A landscape with many valleys, sampled at points; each row gives a point and its height.
A ball rolls from a point to the lowest of its 6 nearest points, and stops where none of them is lower. Distance is the straight distance between rows; heights are no part of it.
(819) (h 272): [  6   4  -2  -4   1 -12  -8   2   8  -3  -3  -8  -4   7 -14 -13  -9  -4
  18  -5]
(722) (h 209): [  1  14   0   5  11  14   4  11 -14   3   2 -14   0  -6  -7  -2  15  -3
  -6  -6]
(350) (h 83): [ -4 -13  -7  -4   4   3  12  -1  -9   3  -2  11  -2  -8   9   1   7  -3
   9  -8]
(393) (h 135): [  5 -15  10 -21 -12 -20  -7 -18   7  -4   0  16 -17   9   3   5  -7   8
   0  -5]
(793) (h 207): [ -1  12 -19  22  10  26  18   3   3   9   9 -43  24  -2   5  21  25 -15
 -13  15]
(641) (h 169): [  6 -24  13 -23 -10 -17 -17 -21  -4   0   1  36 -18  -2   1  -2  -9   4
   0   4]
(708) (h 510): [ 11  11   5  -6  -1 -21 -11   6   4  -8  -4   5 -12  22 -14 -18 -24   5
  10  -5]
(95) (h 223): [  3  16  -3  11  11  15  -5   8 -12  -4   4 -17   3  -4  -9  -3  10  -1
  -5  -5]
(146) (h 655): [  0   3  -2   0  -1   9  25   2   3  19  -2  -3   1 -23  16  15  11  -8
   5  29]
(745) (h 631): [  2   7  11  -5  -1 -20 -13   7   5 -15 -13   7 -17  26  -9 -21 -28  14
   4 -21]
(63) (h 180): [  1 -18  -1 -21  -8 -12   3 -14   6   4   1  18 -12   1  -1   5  -4   1
   8 -13]
(521) (h 102): [ -6  -5  11  -8   0 -23 -28  -7   7  -9  -8  23 -17  21  -4  -9 -22  14
   1 -16]
(807) (h 424): [  0  -2   1  -1   1   2  29   1  -3  18  -8   8   5 -16  15  12  16  -2
  -3  28]
(450) (h 404): [-12  -3  20   5  -4 -24 -31  -4  20 -30  -9  12 -23  27  -1 -21 -32  26
   1 -27]
(93) (h 786): [ -3  11 -10  13  -4  14  19  -3  -1  11   5 -16  20 -21   8  19  23 -14
  -1  27]
(196) (h 191): [  9  17 -21  11  17  29  16  11  14   2  13 -50  27  -8   4   1  13 -19
 -13   1]
(77) (h 235): [  3  13  -6  11   6  20  -6  11  -1 -14  -3 -19   3   1 -17 -15  -4  -8
   3 -11]
(330) (h 273): [ -4  -3 -13  -3   4   8   7   8  -6  -1   3   2  -3  -1  -4  -8   8 -10
   9  -8]
(858) (h 174): [  4 -25   1 -23 -17 -12  -3 -17   4  -7   1  34  -9  -7  16   4  -4   4
   8  -3]
(250) (h 92): [  0   7   0   1   7  13  11  14  -7  11  13  -4   2 -14   3   7  16  -3
   0   3]
(119) (h 173): [  4  16   1  13   6  14  11   5  -3  12  20 -31  10 -11   0   6  18  -7
 -12   9]
(657) (h 205): [ -5  -2   3  -2   3   4  24   2  -3  18  -9  13   0 -11  16  11  11   2
  -3   9]
(913) (h 236): [  3   2  -4  -2   3   5  -4  10  -1  -2   3  -3   1   5  -9  -7  -2  -9
  16 -18]
(157) (h 106): [  3 -10   9 -12  -7 -18 -17 -14   8 -10  -8  20 -18  13  -3  -6 -18  17
  -8  -9]
(482) (h 224): [ -6 -24  15 -18  -4 -22 -21  -8  -3  -4  -2  47 -20   3  -4  -3 -22  15
  -4  -2]
(25) (h 341): [ 13  15   3  -2   1  -9  -8   7   3 -10  -4  -7  -5  17 -14 -20 -20  -3
  20 -12]
(176) (h 146): [ -5  -9  14  -4  -4 -25 -31   2  12 -15  -9  17 -13  15  -4 -18 -26  22
  -4 -18]
(53) (h 175): [ -5   5  -2   4   9  16  10  14 -14   5   1   1   5  -8  -2  -1  16  -5
  -1  -5]
(331) (h 150): [-11 -21  14  -8  -1 -30 -29 -10   1 -17 -10  39 -18  10  -4 -11 -27  18
  -2 -15]
(818) (h 274): [  3   0  11  -7   0 -19 -13   4   9 -10  -6   7 -17  17  -3 -15 -24   8
   1  -9]
(295) (h 198): [-19 -25  12  -4  -7 -30 -34 -13   3 -18  -6  36 -12  10  -4 -16 -24  18
   3 -16]
(678) (h 93): [  2 -14   0  -8  -9   4  14 -14   2   8 -12  18  -6 -15  21  13   8   5
  -1   0]
(509) (h 214): [  0 -17   9 -22 -15 -14  -8 -21   5   5  -2  38  -9  -7   8   3  -7   2
   4   7]
(177) (h 202): [  9  -3   3 -13  -2 -18 -12  -4  11  -8   5  10 -10  20 -12  -9 -20   7
   3  -8]
(762) (h 239): [  7  11  -1   9   1  -2 -10   9   3 -10  -6 -10   3   8 -15 -11 -16  -7
  18 -14]
(455) (h 809): [  3   1  -5   6 -11   9  23  -2  -3  22   4  -1  21 -26  14  22  15  -9
   4  29]
(862) (h 255): [-11 -28  13  -8  -5 -26 -26  -8  -4  -7  -9  52 -22   8  -3  -8 -21  13
   7 -12]
(62) (h 71): [ -6   8 -16  22   3  20  20   1   1   3   8 -32  29  -4   8  19  26 -11
 -14  25]
(519) (h 163): [ -3 -14  15 -15  -3 -24 -20 -16  -4  -4  -1  41 -19   9  -3  -4 -18  13
  -7   2]
(20) (h 326): [  6   3   1   6   2   8  19   6 -11  16   4   2   0 -16  16   7  12  -5
   0  14]
(302) (h 160): [ -3  11  -6  16   0  17  13  -1   0  13  11 -38  23  -7   3  17  19 -13
 -10  13]
(272) (h 308): [ 12  22  -3  15   6  24   1   8  -2  -6   4 -35   6   0  -8   0   8  -5
  -9  -1]
(13) (h 271): [  5  21  -6  10   8  28   4  12  -9 -10   1 -26   5  -1 -14  -6   2  -3
 -10  -7]
(676) (h 234): [  1  12  -4  12   2   6  15   4  -5  18  10 -19   8 -12   5  15  20  -8
  -3  18]
(170) (h 297): [  9  -6  -3 -12  -3 -14  -4   1   1  -5  -3   2 -12  14  -9 -10 -13  -3
  13 -10]
(360) (h 226): [  2   8  -9   2   1  10  -3   9 -13 -12  -1 -11   2  -2 -16 -12   3  -6
   6 -15]
(681) (h 79): [ -7 -13  10  -3  -4 -18 -25  -6   8 -12 -11  28 -24  17 -10 -11 -20  21
  -5 -19]
(90) (h 298): [  4 -13  -7 -14  -5 -12   7  -7   3   2   1   7 -13   7   4  -1  -4   5
  10 -12]
(216) (h 164): [  9  21 -11  18   9  24  12   8  11   3  11 -48  21   1  -1  10  19 -16
 -14   6]
(81) (h 314): [  8   0   3  -9   2 -16 -13   4   7  -1  -4   1  -9  17  -3 -16 -22  10
   9 -14]
(552) (h 80): [-11   2 -13  22  -4  19  21   0  -3  14   6 -16  28 -16  12  24  23 -15
  -4  27]
(674) (h 368): [ -2  -4  -7 -12  -1  -4  -3   0   0  -3  -2   2 -12  19  -1  -6  -8   1
  14  -8]
(231) (h 81): [ 13  22  -6  13  16  24   7   9   2   0  13 -51  15  -8  -1   8  12  -6
 -14   7]
(288) (h 136): [  1 -21  -2 -15 -12  -1   8 -13   3   5  -2  15  -5 -10  12   1   6   7
   5   0]
(380) (h 231): [ -5  10  -8   6   3  10  -8   5  -6 -12  -5  -6  11   7 -15 -10 -10  -5
  14 -14]
(418) (h 225): [  2   9  -6   4   7  12  -1   7  -8  -4  -3   1   4   2  -7  -7   4  -3
   7 -14]
(112) (h 176): [ -1  12 -12  16   5  17  11   5   7   7  19 -42  21  -4   4  12  22  -8
 -11  11]
(489) (h 232): [  3   9  -2   9  -1  10  -8  12  -2 -13  -3 -13   8   0 -15 -13  -9 -12
  14 -18]
(64) (h 65): [ -1  12 -11  15   1  14  17   0  -4  15  15 -29  17 -16   2  18  21  -8
  -9  12]
(835) (h 252): [-16 -16  14   0  -6 -31 -38  -9   3 -26  -4  24 -17  18   1 -14 -35  21
   5 -25]
(574) (h 125): [  4 -12  10 -15 -10 -17 -12 -17   6  -3  -2  26 -15   6  -5   0 -11  12
  -2   1]
(725) (h 208): [  5  15   1   6   6  13   4   9  -4   9  13 -28   3  -4  -1   8  19  -5
 -13   1]
(299) (h 195): [ -4 -11  -2  -5  -4   0  16   3   1   2  -9  15  -4  -3  11   3  11   0
   2  -1]
(546) (h 688): [-14   7 -16  17  -5  25  20   1  -5   7 -11 -18  35 -16  10  27  27 -15
 -16  41]
(140) (h 64): [ -7 -24  15 -14  -6 -27 -20 -14  -4  -4 -11  53 -20  -3   0  -6 -19  11
  -3   6]
(838) (h 128): [ -4 -14  18 -13  -9 -20 -23 -14  -5  -6  -3  34 -14  18  -4   0 -18  16
  -5  -6]
(599) (h 660): [ -9   4 -16  11  -6  15  22  -1  -3  12  -6  -6  37 -23  19  20  22 -15
  -6  40]
(197) (h 730): [ -8   5 -11  17  -8  10  24   2  -2   9   0 -15  29 -25   9  23  27 -22
  -4  25]
(349) (h 363): [  6  -9  -6 -17  -1  -9  -2   2   1   5  -4   3   0   7  -3  -4  -8   4
  12  -7]
(164) (h 203): [ -7   6  -2   3  10  12   6  12 -16  -2   0  -3   1  -3  -8  -4  10  -8
   4  -7]
(452) (h 785): [ -4   4  -3   3   3   1  27  -1  -4  16   5  -2  15 -19  10  15  24  -4
   4  26]
(564) (h 145): [ -2  -6   1  -6  -9   5  23   0  -4  11  -9  16   1 -10  19   8  10   6
   2  10]
(438) (h 300): [ 0 -9 -5 -1 -2  8 15  2 -7  2 -4  1 -6 -7  3  0 11  1  0 -5]
(777) (h 220): [  7 -18   2 -12  -4 -12 -10  -8  10   3  -2  12  -7   9  -4  -5  -9   8
   5  -6]
(396) (h 181): [  4   2   3   5   7  14  13  10  -9  14   7  -8   5 -16   5   7  16  -7
  -7  14]
(567) (h 210): [ 12  22  -9  12  12  28  12   9   9   9   6 -50  22  -2   6   3  13 -21
 -10   6]
(281) (h 889): [ -7   3  -7  11  -8   8  23   3  -3  15   9  -7  20 -19  12  20  18 -13
  -1  34]
(843) (h 196): [  7  16  -6  17  12  24  11   6  -4  16  16 -32  13  -8  -3   4  12  -5
 -10   5]
(222) (h 275): [  0   0  14  -5   1 -23 -18   2   9 -13  -8  15 -20  28  -3 -21 -25  19
   2 -15]
(447) (h 129): [  0  -5   6 -10  -3 -19 -19  -7   8  -2  -6  14 -17  21  -5  -6 -14  14
  -2 -13]
(50) (h 237): [  4  13   1   7  12  20   2   7 -17  -3   3 -22   5  -2 -11  -3   5  -9
 -10  -1]
(129) (h 67): [  6  20 -14  17  11  22   6   2  10   0  11 -48  14  -4   2   4  16 -14
 -10   3]
(307) (h 179): [  2  19   0   9  14  12  10   4  -9   9   9 -23   6 -12  -2   7  15  -5
  -3   6]
(692) (h 263): [ -8 -30  13 -23  -8 -25 -28 -13  -1 -11  -7  60 -18  -3  -1  -2 -23  10
   2  -1]
(817) (h 697): [ -8   4  21   1  -4 -20 -19   8  14 -29 -14  10 -13  28  -1 -29 -31  16
   7 -21]

For each start below, name the point where the ball stops.
(349) | (681)
(455) | (350)
(819) | (250)
(25) | (250)
(762) | (250)

Call two points neighbours if one is among the 6 nearest of the other. Go from one point of each pair to the other, from neighbour to neighbour, staying as low as possible. Name the highest point that can't be avoided.
(140) / (350) | (858)
(129) / (250) | (307)
(129) / (64) | (112)
